Points on a hilly landscape, in no order, each with its height.
A ball rolls from a point to the lowest of its 2 nearest points, and stops where none of them is lower. Distance is the straight distance between rows; heights are no part of it.
tekan h=702: [38 -23 16 -5 -13 -6 27 41 -13 19 -22 8 18 -33 -19 -36 -36 -16 -36 14 -12 19 16 5 -19]
Buzi h=681: [-24 1 40 1 -21 12 -29 -12 -4 2 11 -38 25 47 -46 40 -22 -29 -19 23 24 -1 56 21 -35]
bukis h=738: [29 -44 -2 -19 -4 -19 -23 14 7 -25 -17 -2 23 -13 -24 0 3 -33 61 -10 -68 38 9 -36 -14]
peti h=596: [73 -1 -16 33 -31 48 15 -41 -22 20 -16 43 46 -21 -13 4 -51 -27 -37 56 33 -20 -28 37 -24]
basug h=599: [36 -11 25 -51 2 -10 -20 43 -9 18 9 20 -35 -37 11 -8 25 28 20 -45 -64 31 -4 -10 0]
vobuf h=458: [-72 29 -34 -1 33 -21 -1 -17 27 -13 -2 -12 -31 7 17 -17 18 24 24 -48 7 -4 -29 -24 24]
tode h=415: [-63 34 -6 11 31 -17 -3 -8 31 -22 -7 -26 -13 19 -17 -36 15 -10 15 -60 -33 20 -17 -30 -12]
Vip h=379: [9 41 36 8 1 11 -17 24 -3 1 40 -20 -28 43 5 -6 25 -7 29 -59 -56 24 -4 7 -28]
nif h=274: [34 -20 25 39 -22 11 -22 -26 21 -10 12 -24 70 55 7 9 -19 -50 24 70 29 16 12 -5 -11]
figoz h=733: [36 -29 -7 -21 -9 -50 -17 48 -33 12 -11 38 -59 -28 -10 -9 15 6 -4 72 49 -14 56 -9 52]
feda h=685: [54 -16 26 -35 -14 -13 4 82 -12 41 -18 -4 9 -38 -41 -43 -18 -2 -18 -7 -38 20 -4 -19 -19]
tede h=471: [-20 23 3 -27 59 21 -10 -3 -33 31 -9 -24 -24 -26 23 -7 32 76 3 -52 -23 -19 -41 -86 -9]
nazaf h=751: [26 -64 -8 -24 -8 -28 -11 29 -30 4 6 -16 8 -22 -1 6 29 -2 49 0 -29 22 18 -1 13]
Dibo h=530: [-46 32 -42 2 -4 -9 2 -2 14 3 33 -27 -55 15 42 15 17 51 25 -13 65 -25 -33 4 61]
tes h=721: [10 -52 6 -18 -20 -18 12 40 -15 3 -2 5 -55 -46 5 -44 13 10 -18 42 39 10 46 1 41]
vikep h=409: [7 8 -10 -13 9 -25 -4 17 -3 12 23 23 -81 -8 27 -6 30 39 7 11 14 -8 20 27 44]
laf h=315: [9 -9 -8 7 12 14 29 22 -25 16 27 -13 -43 -29 24 1 30 31 -26 -12 8 -7 -4 21 16]
Mafaf h=623: [13 19 -29 33 -40 48 3 -85 5 4 4 43 16 -28 1 -26 -49 -35 -18 39 35 -7 -14 39 -9]
Gom h=245: [-12 -14 -1 30 -1 19 24 10 -30 -10 39 -34 8 -13 25 20 30 -2 -12 -7 22 -12 8 42 22]
Seza h=474: [-16 65 -17 -31 51 -7 -22 -16 -16 21 2 34 -77 -5 46 20 27 85 -4 -11 14 -45 -7 -44 38]
Toz h=713: [4 -51 17 5 -19 -16 8 48 -28 6 -19 5 -3 -38 -3 -64 -22 -13 -20 40 27 20 35 -16 6]
ses h=760: [30 -51 20 9 -5 1 -3 33 -40 -4 21 -37 40 -22 -12 26 27 -26 16 3 -27 21 28 15 -4]
nira h=641: [13 14 24 12 -47 41 -3 -75 6 -8 14 21 27 8 1 11 -28 -36 -29 39 22 -1 29 62 -20]
basen h=688: [-21 32 24 24 -16 47 7 32 -30 10 15 9 -11 3 -18 20 -10 -2 -81 -6 42 -35 3 57 -20]
Dod h=724: [58 -24 -3 19 9 -18 -10 10 17 -37 -44 7 34 13 -36 5 -18 -60 19 -1 -49 35 -16 -41 -35]
tunek h=209: [-38 4 -6 31 -34 17 -13 -71 14 -42 -25 26 71 34 -23 4 -29 -73 -3 28 35 -14 -10 24 -12]
nobo h=538: [-4 38 -4 9 29 29 4 -15 -10 10 31 -34 -51 25 59 2 45 61 27 -26 13 -20 -30 -39 22]
Kul h=544: [22 -26 23 -55 -5 -14 -35 30 0 10 25 24 -55 -21 25 -5 51 26 54 -11 -50 21 28 3 29]
led h=652: [64 5 24 -35 -7 -6 10 57 5 24 -1 10 17 -41 -20 -4 0 5 -10 -44 -69 21 -16 10 -14]
lig h=609: [-25 -32 -36 -15 -19 -60 2 -12 35 -18 -23 12 21 3 14 -12 -26 -6 34 62 63 -7 14 -27 53]
fatim h=333: [-2 55 7 42 14 53 7 -10 -19 16 22 2 -7 21 11 40 13 16 -21 -31 -8 -37 -31 42 -25]
pude h=204: [-22 -3 -16 -9 36 -16 20 -11 20 -29 -43 21 19 -28 -36 2 2 -2 -31 -62 -63 11 -35 -12 -23]
lalon h=668: [-35 2 24 1 -36 32 -9 -16 -28 5 -10 28 14 25 -45 42 -39 -17 -63 23 49 -27 26 61 -36]
Zukog h=522: [-21 8 -24 -4 43 1 -7 -4 -15 34 10 -50 -37 -42 -12 9 1 57 -3 -38 -3 -9 -18 -38 7]
Mub h=313: [-6 4 -9 -31 41 -28 1 26 -14 -1 -19 -8 -5 -10 -35 -19 13 -5 -11 -68 -61 15 -39 -36 -24]
norus h=759: [36 -25 16 34 -19 19 16 16 -42 -1 11 -27 35 -3 -19 24 -12 -31 -29 38 22 -2 28 23 -17]
Nada h=622: [-32 -34 -28 -2 -8 -29 19 -16 16 -12 -2 3 10 -14 25 -18 -6 -4 18 17 21 8 19 20 38]
mepi h=518: [50 -18 -79 14 10 -23 13 -27 -7 16 -30 40 -20 -27 -12 30 -43 10 -5 29 23 -31 -13 10 16]
gim h=537: [-1 42 76 -32 10 26 -1 28 -5 -2 -8 36 33 15 27 52 18 16 -39 -57 -55 -7 3 16 -55]
vup h=587: [-34 -14 -38 21 6 -29 -11 -7 27 -21 -24 -37 9 8 -27 -20 -36 -20 29 22 35 5 -4 -51 8]
pupu h=575: [-9 -1 -9 33 7 -10 -17 16 -10 5 8 -77 3 19 -41 -24 -29 -26 21 12 21 3 5 -28 -14]
nub h=540: [55 31 45 1 -20 31 -15 16 8 6 26 7 3 14 -20 49 -1 -5 -2 -27 -69 18 31 28 -41]
Tidu h=234: [-4 21 -20 45 4 37 7 -20 -18 -2 34 -30 14 16 -7 48 3 -10 2 -13 10 -29 -10 47 -10]
Sired h=465: [5 40 41 2 -11 45 -3 -22 12 -1 9 49 13 26 8 65 5 14 -22 -34 -51 -4 10 53 -47]
guza h=281: [11 17 52 -30 18 12 -26 30 -36 11 36 -25 -48 30 43 -27 54 8 43 -64 -50 27 -32 -28 -1]
ziso h=391: [-4 -31 -7 -17 -13 1 -16 -60 75 8 -10 -34 36 -11 -23 -26 -23 4 47 62 9 26 13 -66 21]
Numum h=323: [5 2 13 13 -36 27 12 -31 55 16 45 -47 26 7 1 -14 5 0 32 42 7 15 27 21 18]
pusu h=561: [64 -15 -55 30 -8 8 36 -27 -13 16 -36 23 41 -24 -23 32 -37 -14 -19 16 2 -24 -46 18 -12]
gamu h=689: [-32 23 48 27 -27 45 -13 -11 0 14 35 -59 -12 22 -37 32 -8 6 -51 23 47 -14 55 31 -6]
Nevuf h=408: [-33 -17 -24 -12 21 -58 -1 23 14 -27 -46 20 -22 1 -25 -56 -26 -25 17 -12 -10 22 2 -43 -6]
Rufe h=576: [1 5 11 5 15 10 25 18 -15 -27 15 43 -10 -5 82 3 34 6 1 -35 -27 -3 -16 42 2]
suko h=434: [4 -24 -27 13 11 -37 7 3 19 -35 -69 39 7 -5 -18 -50 -43 -40 -13 13 -6 21 -13 -35 -19]
Pebut h=443: [25 78 27 29 28 76 23 -1 -37 4 13 11 -1 20 48 32 34 44 -24 -28 -10 -53 -37 -16 -47]
soso h=692: [-16 19 1 26 -12 25 -26 -50 14 -1 -8 -23 33 54 -58 57 -32 -29 -4 18 14 -12 22 16 -37]
suza h=247: [8 -20 23 24 -31 12 -29 -65 -3 -29 -13 7 89 54 -6 27 -28 -57 -14 63 53 1 14 9 -26]
Zurut h=476: [18 -11 -61 5 18 -53 -16 -22 14 -9 -53 59 -20 2 -5 16 -36 -6 8 44 33 -24 17 -28 27]
vilik h=497: [-52 27 -46 -8 -3 -22 10 -18 55 1 23 -14 -23 23 13 -10 9 36 51 -7 24 -10 -15 -1 48]
kog h=519: [17 6 -39 -18 22 -26 19 3 0 -6 -12 77 -41 -6 49 12 22 27 11 -44 -38 -6 -25 25 7]
zek h=74: [-49 -17 -54 16 23 -26 24 -28 9 -40 -46 13 17 -25 -17 7 -10 -19 -14 -36 -10 -2 -29 -3 0]
bov h=598: [-26 -30 -35 23 1 -46 -27 -18 38 -17 -42 -10 29 8 0 -6 -46 -4 26 65 67 7 -15 -78 37]
fur h=504: [4 56 33 3 34 51 16 -11 -33 -5 12 -23 -11 11 68 -6 42 57 11 -30 -19 -29 -13 -63 -24]
sot h=703: [-56 -22 8 -8 -29 7 14 -5 21 -3 30 -70 40 -31 2 -7 2 3 5 31 54 9 9 -1 42]
Filu h=581: [13 15 73 -36 -22 17 -2 61 -16 12 4 40 25 11 -1 48 10 0 -68 -35 -23 -4 13 54 -34]
naso h=378: [19 35 -8 -20 36 -4 6 18 -7 33 -5 29 -71 -14 39 -8 26 73 -12 -36 -15 -20 -23 -16 6]
lat h=282: [-50 19 10 -66 14 -35 -31 28 8 25 35 -17 -61 39 22 -42 58 29 56 -1 15 4 -7 -18 51]
gufov h=708: [16 -1 1 38 -2 5 -6 -19 13 -18 -13 -8 38 29 -35 16 -32 -52 5 8 -24 9 6 2 -36]
fesuk h=343: [-62 -8 -13 -66 8 -44 -25 11 40 6 5 -7 -16 7 -12 -40 38 20 63 1 7 11 15 -22 40]
fitom h=191: [-21 18 29 -39 19 0 -26 12 -15 26 33 -33 -59 47 42 -46 70 34 44 -39 -16 16 -35 -46 22]
Febov h=441: [3 -17 -35 -29 18 -67 -24 11 2 -5 -41 28 -32 -12 -25 -12 -11 -6 30 19 -1 -7 24 -32 20]
lun h=407: [25 -37 9 -2 -21 11 -15 -59 35 12 4 -36 43 -15 11 -28 -33 -3 16 82 34 31 26 -43 14]
nuvit h=697: [-71 24 36 17 -24 31 4 -10 13 -6 46 -70 23 -7 -2 17 2 4 -31 9 48 -10 19 19 20]
malop h=654: [-11 9 45 -12 -40 47 -14 -50 1 5 10 32 5 28 -13 49 -19 3 -52 17 10 1 48 67 -40]
Bubo h=753: [39 -45 -19 41 -7 -2 24 29 -53 4 -16 -13 26 -15 -8 3 -34 -18 -21 43 45 -1 -11 -3 2]
Vafu h=358: [-35 3 -6 0 -19 14 10 -40 72 14 30 -64 34 -1 -37 -9 -1 26 53 18 -9 16 6 -35 21]
nabob h=533: [-41 13 45 13 1 31 14 -7 2 -26 12 34 26 4 49 18 24 -13 -35 -21 -7 -9 8 60 -12]
fudo h=706: [-7 -5 42 18 -14 36 21 57 -24 -2 30 -10 -23 -20 -1 -14 26 -7 -89 2 23 -3 14 45 2]
gur h=558: [7 1 -21 20 9 9 10 10 -18 27 7 -52 -23 -30 -34 -7 -37 11 -12 4 15 -6 1 -14 -1]
falag h=399: [5 19 6 -50 45 -3 -1 27 -19 36 -20 -8 2 -23 -5 -12 26 45 -16 -71 -56 -6 -59 -50 -23]
poka h=745: [52 -54 -27 27 -5 -34 4 32 -43 14 -20 16 -15 -11 7 6 -14 1 8 69 57 -9 19 -18 27]
til h=499: [-19 -19 -7 6 -1 2 32 -20 -4 -30 -9 46 39 -26 27 0 -4 -28 -22 -18 -11 4 -1 54 -1]
Vom h=297: [7 1 19 5 -46 29 6 -40 54 -3 39 -29 75 53 -7 2 -15 -31 22 75 34 5 15 13 3]
zakem h=503: [28 -23 -45 -8 11 -39 19 13 -8 -8 -21 43 -9 -6 10 7 2 -11 11 -39 -40 4 -20 18 -5]
folum h=371: [-24 4 -3 -7 23 -38 -10 25 -3 -29 -24 -18 -9 14 -42 -45 -6 -44 6 -49 -43 28 -13 -25 -32]
Lugen h=154: [-32 -16 -41 32 -3 -9 11 -52 28 -61 -38 22 45 0 -15 -7 -28 -57 3 7 10 4 -27 1 2]
Firek h=448: [16 1 -9 13 0 -18 9 25 -10 -11 14 -3 -16 22 5 -7 9 -33 26 -36 -33 16 -10 26 -13]
sitor h=196: [36 47 14 -4 20 33 27 26 0 28 0 27 -21 -18 43 -10 17 66 -34 -41 -38 -19 -39 -2 -20]
rimu h=478: [23 17 2 -46 -2 -38 -39 16 17 19 30 25 -81 20 23 -3 66 30 49 20 -8 -7 38 17 54]
fura h=463: [-2 -30 -27 -2 -5 -33 37 2 6 -26 -52 67 28 -23 -2 -32 -42 -42 -27 -5 -7 8 -19 25 0]

For each start below, name the point where the ball stops.
Bubo | Tidu
lun | zek
bov | Mub
Rufe | fitom
ses | Buzi
led | Tidu
Dibo | Mub
ziso | zek

Call two points neighbours if one is among the 2 nearest of the other. Go from one point of each pair to the other, from neighbour to neighbour, staying as low as possible. Name the highest point that can't be avoided.
zek / fitom | vilik
Mub / Sired | nub
sitor / Tidu | Pebut
